Points on a hilly landscape, in no order, each with its height.
From any point a ball rolls to the lowest of the 3 points nearest to it. It stops when none of these is lower. Distance is the straight distance between rows; heights are no part of it.
J164 height 226: [ -4  18  16 -29 -16 -15 -12 -13   5 -11 -25 -14  -2   0 -23  -8 -10 -16
  13   3 -20 -28   0   4]
J790 height 319: [  1  22  14 -27 -20 -14 -16  -8   2 -10 -26 -12   0   1 -12   1 -14 -12
  15   0 -33 -23   7   2]
J336 height 208: [ 12  -5  -5 -10  11   2  10   3  15 -11  -4   4   0  -1 -14   3  -6 -13
  22  -2 -20 -10  -4  -9]
J649 height 607: [ -8 -28   0  30   9 -17  14  -5   6  19   8   0 -17 -24   1  -9  15  38
 -38  10   6  13   7   9]
J776 height 178: [ 10   3   0 -17   2  -4   2  -1  13 -10 -11  -4  -4  -3 -18   1 -12 -16
  22   0 -25 -15  -2  -6]
J874 height 574: [ 27  -6 -12 -15  20  -2  10  -4   9   4 -25  -6 -21 -11 -28  -9  -5 -30
  24   2 -35 -26   9 -23]
J669 height 655: [ -1   6  11 -27  -1 -10   2 -10  11 -16 -13  -7   0   5 -34 -16  -5 -21
  11   0   4 -28  -9   0]
J40 height 356: [ -7   3   6  -8 -15   7  -6   0  -3  -4   5  -1  10  10   7   4 -13  -2
   2  -3  10   4  -6   5]
J921 height 504: [  2  13   6   0 -15  -8  -7   4 -10 -13   1   0   2  -8  23  15  -5  11
  10  -5 -29   9   6   3]
J613 height 679: [ -5  15  15 -28  -6 -25  -8 -20  10 -13 -26 -13 -13  -5 -36 -28   3 -23
  11   8  -7 -37   1   5]
J998 height 360: [-17   1   2   7 -13  13  -8   2 -14  10  10  -5   4   4  19  -1  -6   3
 -15   4  27  13  -2   7]
J513 height 648: [  1   7  12 -27   0 -19  -2 -13  14 -12 -23 -11 -11  -5 -34 -19  -4 -22
  17   8 -16 -32  -2   0]
J54 height 502: [-14 -16  -1  29   5  -8   9   2   6  19  16   4  -9  -9   2  -9  17  26
 -31  11  24  16   1  10]
J766 height 660: [ 13 -21 -17  20  29   6  18   1  12   1   6  16   0  -2   3  11  17  14
  -1   4  -5  13  -1   2]
J884 height 535: [  2 -17  -7  22  14  -2  14   0  10   1   9   6  -2  -9   8   7   9  21
  -7   5   0  17  -3   7]
J150 height 244: [ -3   8   9 -21 -13  -2  -8  -5   5 -11  -8  -6   7   7 -13  -1 -14 -12
  11  -3  -4 -13  -7   2]
J222 height 298: [  4  13   8 -24 -11 -15  -7  -4   6 -12 -22 -10  -6  -4 -20  -5 -13 -15
  22   2 -32 -24   2  -4]
J240 height 351: [ -7   6   6 -11 -11   8  -6   1  -5  -3   3  -1  13  14  -4  -2  -9 -12
  -2  -6  27  -3 -10   2]
J452 height 353: [-15  -5  -2  20   1   5   4   8  -2  18  20   4   3   8   9  -6   8   8
 -17   5  37  16  -4   5]
J506 height 509: [ -1  20  13 -24 -24  -6 -18  -3  -8 -13 -14  -6   5   5   5   8 -13  -3
  12  -3 -27  -9   3   6]
J459 height 388: [  2   7   3  -9  -2   5   6   6   0  -4   8   7  13  19 -16  -6  -1 -14
  -6 -14  41  -8 -15  -8]
J817 height 521: [ -3   8   7  -9 -15   2  -6   1  -1 -11  -3  -3   7   2   9  10 -13   0
  11  -1 -15   4  -2   5]
J451 height 677: [  5  -8  -6  20   8  -6   8  -2   1  -6   4   5  -7 -16  16  15   3  20
   0   0 -18  18   3   3]
J763 height 352: [ -9  -2  -3  10  -1   7   5   8   0  10  19   8  10  13   0  -6   5  -1
 -12  -3  39  11  -8  -1]
J844 height 631: [ -5  -5   4  17  -6 -13   2  -1  -8  -7   6   1 -12 -21  27   9   4  31
 -15   0 -17  18   8   6]
J610 height 635: [ 10   0   3 -24   8 -11   7  -6  18 -11 -17  -8 -10  -3 -35 -19  -1 -24
  20   4 -15 -31  -4  -7]
J533 height 554: [ 18 -19 -17  20  32   8  20   5  20   4  13  19   7   8  -6   7  30  11
  -6   0  11   3   1  -2]
J747 height 393: [ -9   7  -4   6  -6  13  -7   8 -16  16  13   0  10  14   3  -6   0  -8
 -15  -9  48   8  -5  -4]
J23 height 624: [ 16   0  -3 -22   7 -12   6  -6  16  -7 -21 -10 -15  -9 -32 -13  -4 -26
  23   4 -27 -30   3 -12]
J13 height 474: [-15   7  10   3 -19  12 -20  -5 -26   7   4  -7   1   0  32   2  -7   9
 -16   3   9  14   8  10]
J735 height 199: [  6   0   2 -17   1  -3   5   0  12 -14  -7  -3   2   4 -20  -4 -10 -16
  19   1 -11 -15  -8  -5]
J961 height 428: [-19  -6  -1  30   2   0   3   3  -5  25  19   4  -5  -2   4 -16  14  13
 -27   9  38  18  -1   7]
J418 height 260: [ 18 -12 -11  -5  23   9  12   3  18  -7   1   9   2   2 -15   3   3 -13
  19   0 -13  -6  -5  -8]
J212 height 559: [ -5  17  17 -23 -29  13 -29  -5 -28   0 -13 -11  11  10  22   5 -13   2
  -4  -5  -4  -2   7   9]
J113 height 683: [-13 -21   7  26  -2 -22   8  -9  -3   9   3  -4 -22 -29  10  -4   7  39
 -38   5  -6  10   9   5]
J545 height 584: [-24 -14   5  28  -1 -10   3  -5  -4  24  12  -1 -18 -15   6 -15  10  27
 -38  13  19  17   5  10]
J206 height 557: [  5  30  16 -24 -27 -14 -24   3 -10  -9 -19  -7   5   3   7  10  -7   0
  11  -7 -42 -12  11  -1]
J108 height 580: [ -1  27  23 -32 -30  -1 -32  -7 -18  -6 -23  -9   9  10  10   7  -9  -1
   3  -7 -25 -13   7   7]
J253 height 384: [-8 -9 -1 18  4  3 11  3  8  4 17  6  1  2  8  3  6 15 -8  4 18 17 -6  6]
J644 height 616: [ -7  14  16 -29 -22   6 -26 -10 -16  -8 -20 -13  14  14   0   0 -14 -10
   1  -5   3 -14   1  10]
J198 height 441: [-23  -3   4  24  -6   6  -9  -1 -18  22  14  -3  -8  -5  19 -16   4  13
 -27   8  29  19   0   7]
J317 height 425: [ -4   7  -5  16   2   7   6  12  -4  15  23  10  11  17  -6  -8  12  -2
 -20  -9  54   9  -7  -8]
J326 height 611: [ -8   5   7   2 -18   2  -6  -1 -11  -4   5  -1   0  -2  26   9  -8  12
  -1   1 -11  14   4   7]
J99 height 527: [-11  -4   5  17  -7  -1   1  -2  -3   2  10   1  -3  -8  22   5   0  20
 -12   5   0  20   0   9]
J988 height 354: [-4 -2  2  3 -3  3  5  1  4 -7  7  3  4  1 10  7 -7  6  8  1 -1 11 -4  3]
J425 height 405: [-18   2   7  14 -12   6  -7  -1 -16   8   9  -4  -1   0  25  -2  -4  11
 -16   6  14  18   3   9]
J910 height 241: [ 23 -15 -16   5  32  15  16   3  17  -4   6  17   4   7 -10   6  15  -6
  10   0  -8  -3  -4 -10]
J190 height 696: [ 22  15 -13  -5   6 -17  -6   8 -11 -10 -19  -4 -10 -18   2  17  -6 -17
  26 -11 -53 -10  18 -20]
J16 height 433: [ -6  20  18 -32 -22  -5 -23 -15  -9 -10 -25 -12   9  10 -11  -4 -12 -13
   8  -2 -10 -23   2   9]
J543 height 445: [-16   9  -7  18   1  17 -12   9 -26  26  15  -3   3   4   7 -16   8  -3
 -22  -5  55  10  -1  -5]
J834 height 406: [ -3  14  14 -26 -22   0 -18  -7  -8  -9 -12  -7   9   9   1   4 -17  -5
   8  -4 -10  -9   0   7]
J743 height 614: [ 18 -17 -21  16  33   7  17  -3   9   0   2  14  -4  -7   1  16  10   4
   9   1 -19   8   1  -2]
J811 height 359: [  3  -1  -4   7   5   6  15  11  14   3  22  13  13  19 -10  -3  11  -2
  -9  -7  36   2 -13  -8]
J41 height 524: [  7 -11  -9  11  14   3  11   2  11  -6   8   8   3  -3   5  12   1   4
  10   1  -9  10  -5   0]
J469 height 377: [-17  -1   2  13  -6   8  -4   3 -13  12  14   0   2   3  17  -4  -1   6
 -16   3  31  19  -3   7]
J233 height 519: [-20   3  -2  15  -5  24 -25   1 -36  25   6 -16  -1  -4  26 -16   5   0
 -22   1  36  10   9   3]
J236 height 470: [ 12  21  -1 -11 -12 -16 -12   9  -8 -14 -14  -5  -1 -10   7  16  -7  -3
  23  -8 -51  -9  11 -10]
J268 height 459: [  8   2  -8   5   5  -6   4   3   0 -12  -2   3  -1 -12  14  19  -5   5
  16  -5 -31   9   3  -4]
J847 height 608: [  8 -30 -14  28  26  -4  19  -2  14  13   7  13  -4 -10  -2   5  25  32
 -20   9   6  12   3   6]
J729 height 556: [ -5 -24  -5  28  13  -6  16  -2  10  11   9   7  -8  -9   7   0  14  31
 -22   8   8  18   1  10]
J688 height 279: [-11   7   8  -9 -20  17 -20  -2 -20   4   1 -11   9   8  20   1 -11  -2
  -7   0  17   6  -1   6]
J825 height 343: [  3   0   2 -14   1   2  11   4  13 -10   6   5  11  16 -22  -5  -2 -15
   5  -7  21 -13 -14  -6]
J52 height 227: [ 12  -4  -4 -18  11   0  10   3  20 -13  -4   1   2   5 -29  -9  -2 -21
  16  -2  -4 -18  -9  -8]
J646 height 637: [ 12 -28 -18  28  32  -1  21   4  18  15  12  16   1  -1  -7   1  39  28
 -24   7  17   9   4   6]
J749 height 416: [-10   9  12  -8 -24   9 -18  -2 -19   0  -2  -8   7   7  24   4 -12   5
  -3  -1   3   8   4   8]
J263 height 222: [  5  -4  -6  -1   9   7  16   7  16  -7  14  10  11  14 -10   2   4  -7
   6  -5  16   0 -11  -3]
J106 height 622: [  3 -20  -8  26  16 -10  14  -6   3   2   3   8  -9 -19  13  11   9  30
 -12   4  -9  17   4   7]
J987 height 197: [-6 -1  0  2 -3  7  4  3  2 -3 13  5  8  7  7  5 -3  2  2  2 15 11 -8  4]
J296 height 350: [ 27 -13 -18  -2  33  11  14   0  14  -1  -8  10  -4  -2 -13   5   4 -20
  21  -2 -25  -8   0 -15]
J393 height 598: [-24  -5  10  23 -12  -3  -6  -7 -13  16  10  -5 -15 -13  21 -10   4  26
 -30  12  12  21   7  11]
J923 height 271: [ 12  -5  -6 -11  13   5  15   5  21  -9   4   7   7   9 -20   0   3 -14
  16  -5   0 -10 -11  -7]
J447 height 335: [  3  -8 -10  23  16   2  18  13  16   9  24  16   7  14  -5  -2  26  12
 -17   2  35   8  -4  -1]
J234 height 477: [ 28  -8 -17 -10  28   5  11  -1   7   2 -16   5 -15  -7 -18  -1  -3 -28
  24  -1 -33 -17   6 -21]
J275 height 263: [ 11   7  -4 -15   2  -8   1   3   7 -10 -17  -6  -8  -7 -10   6 -12 -15
  28  -2 -39 -14   6 -13]
J914 height 499: [-22   4   4  14 -12  16 -19  -2 -28  19   7 -10  -3  -2  28 -11   0   8
 -22   4  26  17   7   6]
J58 height 641: [ 27   4 -20  -5  18  -5   4   1  -6   2 -23  -3 -18 -15  -8   9  -8 -28
  25  -4 -46 -12  14 -23]
J443 height 465: [ 12 -13 -13  14  24   9  19   7  20  -1  15  15   7  10  -5   6  17   5
  -1   0  12   4  -4  -1]
J483 height 390: [ 11  10  -5  -7  -3  -9  -3   6  -3 -14 -11  -3  -5 -10   5  14 -10  -4
  23  -6 -41  -3   7  -8]
J929 height 266: [ -4  -7  -5  19   7   2  12  11  10  11  24  11   3  11  -1  -3  14  10
 -17   2  36  13  -6   1]
J855 height 427: [  9  18   2 -19 -12 -17 -11   6   1 -10 -22  -8  -4  -9  -6   8 -14 -12
  22  -3 -45 -20  11 -10]
J238 height 480: [ 12  -5 -12   6  15   0  10   2   5  -9  -2   8  -2  -9   4  14  -3  -2
  20  -3 -26   4   0  -6]
J9 height 296: [ -4   5   8 -21  -8  -1  -1  -3   4 -11  -3  -4  11  13 -18  -4 -10 -17
   8  -6  15 -14 -12   1]
J600 height 340: [-16   4   1   0 -14  18 -19   1 -25  12   4 -10   7   5  22  -4  -5  -3
 -11  -3  31  10   1   6]
J928 height 349: [-10   6   3  -4 -12  15 -10   2 -14   4   6  -6  12  12   7  -1  -8  -7
  -8  -5  32   5  -5   3]

For each start below, name the point where the ball stops.
J921 -> J776
J513 -> J910
J844 -> J688
J240 -> J776
J729 -> J929
J914 -> J688
J113 -> J929
J649 -> J929

Call two points neighbours if one is among the 3 nearest of the other. Go from one point of each pair to the other, from neighbour to neighbour, staying as low as possible. Name the highest point that can't be avoided.
J910 and J776 -> J418
J987 and J776 -> J40
J929 and J987 -> J811
J688 and J776 -> J240
J910 and J263 -> J923
